Each row is a point on a landscape with many peaks, with its height.
A climber steps from a point to the highest of its 2 nearest points, and stops where none of them is higher. Distance is the straight distance between rows; heights are no part of it.
Romur: [171 149 120 106 113 144  50 139 140  92 129 162 123  80 110 128 116 128
 106  98  77 153  99 188 107  50 100]  height 5.72
tipe: [156 146 117 112 124 151  40 117 141  89 128 161 142  79 108  89 149 151
  85  74 103 181 124 188 122  80 116]  height 4.46
dolu: [131 114 151 131 147 162 121 161 105 162 136 148 133 129 116 108 125 114
 158 167 154  81 120 121 114 109 107]  height 2.09
Forif: [ 99 140 121  91  98 172  63 129 134 121 136 116 138  38  93 109 151 162
 109  97 145 193 156 148 148 101 122]  height 4.11
dabud: [106  79  53 147 106  95 130 124 175 111 130  86 135 113 187 172 125 180
 120 135 157 158 131 122 125 123 137]  height 3.92
Gogid: [154  95 131 121 125 143  61  91 160 110 118 162 101 122 115 157 110  95
 115  97  90 148 107 159 148  76 114]  height 3.43
Pebo: [ 93 158 102 141 140  84 203 155 139  97 103 119 130 228 169 162  84 125
 123 154 149 113 117 126 144 144 165]  height 5.66
Kep: [122 126 103 160 125 104 118 128 146 139 142 121 139 117 139 160 120 138
 111 129 111 135 151 144 135 158 171]  height 1.73
sul: [119 164 142 117 127 163 110 118 124 136 143 133 156  46  84  60 181 162
 117  69 140 186 174 148 147 167 136]  height 4.95
suro: [106 121 128 153 142 119 147 120 126 135 118 114 111 210 144 141 116  94
 123 141 133 128 132 123 144 154 109]  height 0.70
Soset: [151 144 193 101 150 159 176 127  91 150 116 135 119 106 105  95 124  85
 160 166  98  59 115  94 131 134  95]  height 2.57
zim: [ 91 104  85 178 115  98 172 124 158 134 117 101 132 167 165 159 112 144
 154 150 164 135 136  86 132 151 148]  height 5.63
Metud: [169 104  79 144  97 108  62 100 176  95 137 160 148 112 135 128 168 154
 101  73 102 182 100 160 150 100 148]  height 5.62
kurab: [146  95 116 122 132 124 106 149 133 115 117 144 114 142 143 141 108  96
 107 162 134 123  86 177 142  56  92]  height 2.68
niv: [ 97 189 197 114 144 152 235 134  97 115  82 133 113 201 119 124  98  95
 156 159 122  94 153  92 162 177 147]  height 0.94
venu: [100 152 125 126 121 149 115 130 119 153 166 110 166  69  93  96 145 157
 122  89 148 166 182 123 118 171 147]  height 4.12
Kobes: [ 97  76  78 162  99  82 201 112 165 115 120 107 139 168 194 156 109 142
 141 185 177 126 115 117 127 135 131]  height 6.57
vaz: [147 156 155 116 153 161  67 127 128  99 133 131 145  84 111 103 146 152
  82  63 106 169 155 165 128 141 115]  height 3.52
vebip: [122  70  82 132  80 123 136 108 136 140 120 134 118 130 156 118 119 128
 128 196 178 134  97 132 123  65  88]  height 2.17
Zub: [143 124  97 150 101  74 180 132 125 126  99 135 125 163 159 151 132 129
 120 170 122  88  99  87 140 121 158]  height 1.50
posi: [162 133 110 139 104 141  61 152 143 116 134 148 131  68 118 118 121 143
 128 139 108 142 100 160  97  52 110]  height 4.51
Penam: [115 138  81 101 111 126  73 133 127 122 152 100 131 103 135 154 138 151
  80 110 124 168 146 178 132 120 113]  height 3.06
nodu: [145 165 223  67 155 151 123 139  84 111 134 103 132  89 118 121 101  75
 117 140  83  83 133 128 105 112  70]  height 2.18
fizus: [106 136 133  94 135 161 108 148 103 173 169 119 152  62  83  99 140 145
 147 108 163 120 169 117  87 132 132]  height 3.31
Muve: [106 100 132 138 133 133 179 153 126 132  95 104 124 158 142 118 129 111
 125 191 179 116 104 117 181 118 102]  height 6.15
rize: [151 164 169 111 156 148  84 141  94 123 138 126 138 100 118 118 132 137
  99 102  87 116 155 140  92 139 112]  height 2.89
setip: [142  77  82 116 134  90 144 145 141 114 118 129 111 171 170 162 127 108
 110 163 154 127  75 170 156  81 102]  height 3.58
fumet: [138  91  92 133 149  89 186 151 149 102  96 120 126 208 175 145 132  94
 104 153 145 130  70 157 184 112 106]  height 4.32
Sasos: [174 102 157 169 139 109 111 102 132 133 131 162 123 148 134 121 130 125
 130 106  75 109 115  98 108 140 162]  height 3.41
zos: [ 75 103  73 151 112 112 149 118 160 131 136  74 140 118 157 151 116 172
 145 142 165 149 158  87 121 157 142]  height 4.80
ranad: [191 106 154 130 148 113  65 103 153  91 139 160 124 118 137 137 126 109
 120  99  51 123  90 154 122  98 130]  height 4.13
kete: [146 139 173  77 157 189 112 122  96 155 153 122 125  40  73  88 143 128
 166  82  82 110 162  99 108 136 121]  height 1.95
Konez: [ 96 115 125 112 118 157 108 145 138 138 130 106 129 116 128 159 106 123
 116 126 162 162 138 120 155  86  81]  height 2.15
Zuk: [109 113  86 150 138  98 119 118 154 125 129 100 124 192 152 171 112 122
 117 104 144 154 120 135 139 139 107]  height 0.99
rafis: [117 144 142 151 136 133 146 129 118 156 136 121 129 119 116 144 114 125
 133 116 112 119 168 106 127 173 158]  height 2.04
Soz: [124 107 117 140 137 105 209 142 153  98  77 104 124 197 155 108 147  98
 101 172 174 136  72 149 205 127 107]  height 4.91
Ritap: [103 163 153 154 154 132 178 124 112 144 117 127 109 153 107 140  92 131
 145  93 111 121 182  87 108 184 180]  height 2.26
Ludid: [121  92  77 118  78 128 100 101 125 148 141 128 116 113 147 138 130 150
 116 162 157 140 115 145 100  87  93]  height 2.91
manev: [166 106  67 138 102  78 108 132 142 120 137 137 136 146 170 169 153 156
 110 125 106 127  83 129 129 103 137]  height 2.38
dat: [125 123 155 135 136 134 160 104 110 156 108 130 108 190 120 121 132  71
 133 150 148 106 124 128 149 154  89]  height 0.49
Bap: [ 94 157 155  97 160 182 158 129  85 167 165 110 142 135  79 105 128 111
 179  65 121 104 197  90  98 189 135]  height 1.80
Nok: [157 147 150  98 129 179  69 131 112 144 142 136 111  24  65  85 155 140
 163 104  96 121 134 128 101 103 117]  height 1.63
Tirom: [ 87 116 134 150 137 123 231 121 123 134  97 135 112 211 129  88 143 117
 163 182 218 104 107 119 143 172 146]  height 5.17
zulal: [100 196 181  78 145 134 144 157  77 135 138 113 135 122 102 140 112 127
 131 119 127  85 171  89  99 163 146]  height 1.34
luza: [178 146 175 132 141 114 141 122 110 131 118 154 124 130 128 115 118  94
 134 165  72  65  91 106 113 126 115]  height 2.87
gutin: [138 129 119 137 153  85 133 152 138 116 134 135 140 162 151 170 102 107
 104 132  96 109 115 163 135 135 160]  height 1.62
lof: [143  79  57 109 113  63 142 129 144 112 142 131 124 171 190 171 130 148
 116 151 157 122  67 157 114  96 119]  height 2.88
dugo: [146 164 123 120 108 142  93 138 143  93 112 139 143  14 100  56 179 169
  93 101 120 206 138 186 159  96 136]  height 3.22
Tupu: [114 149 138  73  99 174  49 141 121 104 118 128 101  36  87 126 135 139
  99 100 117 181 147 170 126  66 116]  height 5.37
duvat: [135  79 118 159 122 134  93  95 133 163 142 152 108 147 114 133 145 130
 150 118 155 137 137 130 112 143 133]  height 3.12
lebun: [ 94 118 113 175 119  76 207 121 154 105 107 128 129 252 165 134 114 109
 158 170 182 131  95 128 142 161 159]  height 6.35
bomus: [ 97 178 186  92 150 154 191 143  78 137 115 123 119 165 103 121 109  97
 155 146 134  72 158  86 129 173 128]  height 1.09
debek: [185 133 145 154 150  86  91 129 139 101 145 162 140 134 138 123 134 142
 109  99  64 114 102 141  95 131 171]  height 3.70
dig: [117 115  65 110  81 139  57  92 144 117 146 137 121 103 128 137 141 158
  98 115 144 180 127 177 116  94 113]  height 4.00
rokil: [103 114 120 115 140 163 128 151  97 176 154 122 132 104 107 107 129 137
 158 142 167  98 152 108  99 125 122]  height 2.65
tid: [ 98 102  83 117 118 126 110 120 159 123 125 105 122 154 143 171  95 117
 106 112 160 172 114 146 147  88  75]  height 1.46
mek: [130  99 131 129 138 136  70 101 141 138 136 138 106 144 115 154 125 103
 120 113 139 136 136 157 131 125 112]  height 2.64
Zomo: [153 109  92 165  99  98  80  94 174 129 140 151 156 119 133 138 161 158
 112  84 126 168 109 131 138 140 150]  height 4.70
tivop: [120 134 167  97 132 161 104 166 112 138 139 116 137  94 120 139 101 105
 107 136 128 131 135 126 133  81  84]  height 1.43
nati: [ 84 138  93 114 108 114 120 149 137 133 143  69 152  84 139 146 124 169
 114 138 142 143 148  91 140 132 143]  height 3.82
funif: [ 87 120 106 103 100 160  84 126 137 146 144  93 137  66 105 128 125 152
 127 120 158 168 152 100 137 100 118]  height 3.09
desal: [ 84  92 116 184 116 104 231 104 151 137 107 116 111 224 142  98 138 108
 190 181 209 132 108 112 135 178 136]  height 5.67
gimet: [139  79  76 158  88  80 133  94 136 150 141 132 121 132 158 134 147 164
 138 154 151 120 114  94  91 130 164]  height 1.42
Dise: [116 142 161 109 141 130 147 184 112 132 127 108 146 113 136 144  94 100
 107 164 119 106 126 121 144 104 107]  height 1.53
ritip: [101 111 134 150 128 130 218 144 117 142  92 124 121 169 137 105 134 118
 148 196 180  97 115 106 164 147 141]  height 5.15
moz: [130 162 120 123 116 136 104 128 129 112 134 138 158  52 111  57 198 180
  93  98 157 193 154 187 152 147 141]  height 4.03
saluv: [153 132 154 115 135 172  74 151 109 150 140 144 118  77  94 106 135 129
 171 145 112  88 122 128  95  94 110]  height 1.57
Rig: [179 121 167 141 156  98 155 118 114 105 107 157 106 193 159 129 126  96
 120 148  76  78  89 120 134 134 135]  height 3.10
kad: [107 146 133 174 129  95 200 115 136 131  93 142 102 214 130 139  95 117
 157 133 143 113 135  77 123 163 187]  height 2.69
mota: [148 171 183 100 157 172 126 124  95 139 154 136 143  50  86  98 154 149
 146  81  82 105 173 119 106 183 155]  height 1.72
bovi: [149  83 102 155  93  73 146 102 136 138 117 142 115 173 161 146 156 126
 143 165 144 108  85  90 135 124 152]  height 1.68
vip: [155 179 201  92 161 140 112 143  90  99 142 108 138  92 131 123 103 112
 110 133  54  83 143 131  83 128 109]  height 2.52
kos: [135 137 180  92 165 178 157 123  85 161 141 122 124  94  94 102 122 107
 172 114  83  74 149  74 119 146 116]  height 2.27
vun: [118 205 194  91 153 150 137 138  89 128 142 123 136  94  98 143 129 143
 136  89 100 101 186 102 105 196 161]  height 1.54
ven: [ 89 162 154 180 144 126 207 123 127 145  98 119  97 194 111 143  89  99
 182 119 130 128 162  87 126 191 155]  height 2.49
Bige: [144 139 163 156 138 112 172 127 109 122 106 169 118 208 144 126 113 113
 141 150 111  82 118  98 117 154 165]  height 2.90
deguk: [ 84 174 137 130 158 157 175 128 103 158 138 121 123 168  85 105 103 128
 187  75 123 114 191  70  90 193 173]  height 2.05
nogol: [173  91 108 143  92  97  94 111 137 133 126 156 113 150 148 155 159 129
 130 139 121 121  76 112 134  97 119]  height 2.01
vib: [208 145 139 118 143 119  69 138 146  78 136 148 118  82 135 138 114 116
 123 114  33 119  78 179 103  71 100]  height 4.69
dit: [146 120 150 124 153 122 135 159 134 114 117 129 138 150 153 150  98  82
 105 158  97 100 102 151 164 102 107]  height 1.99
duzu: [111 151  93 138 114 122 107 114 147 111 147 118 168  88 134  98 170 186
  87  88 164 206 159 182 140 165 132]  height 3.14
laret: [130 108 104 155 104 142  88  95 159 149 130 138 134  95 109 127 158 159
 134  83 142 171 148 124 140 146 136]  height 3.89

For each start below, name the point where the climber stops.
niv => Rig
bomus => kete
dolu => sul
nogol => Muve
kurab => Muve
Sasos => Romur
mek => Romur
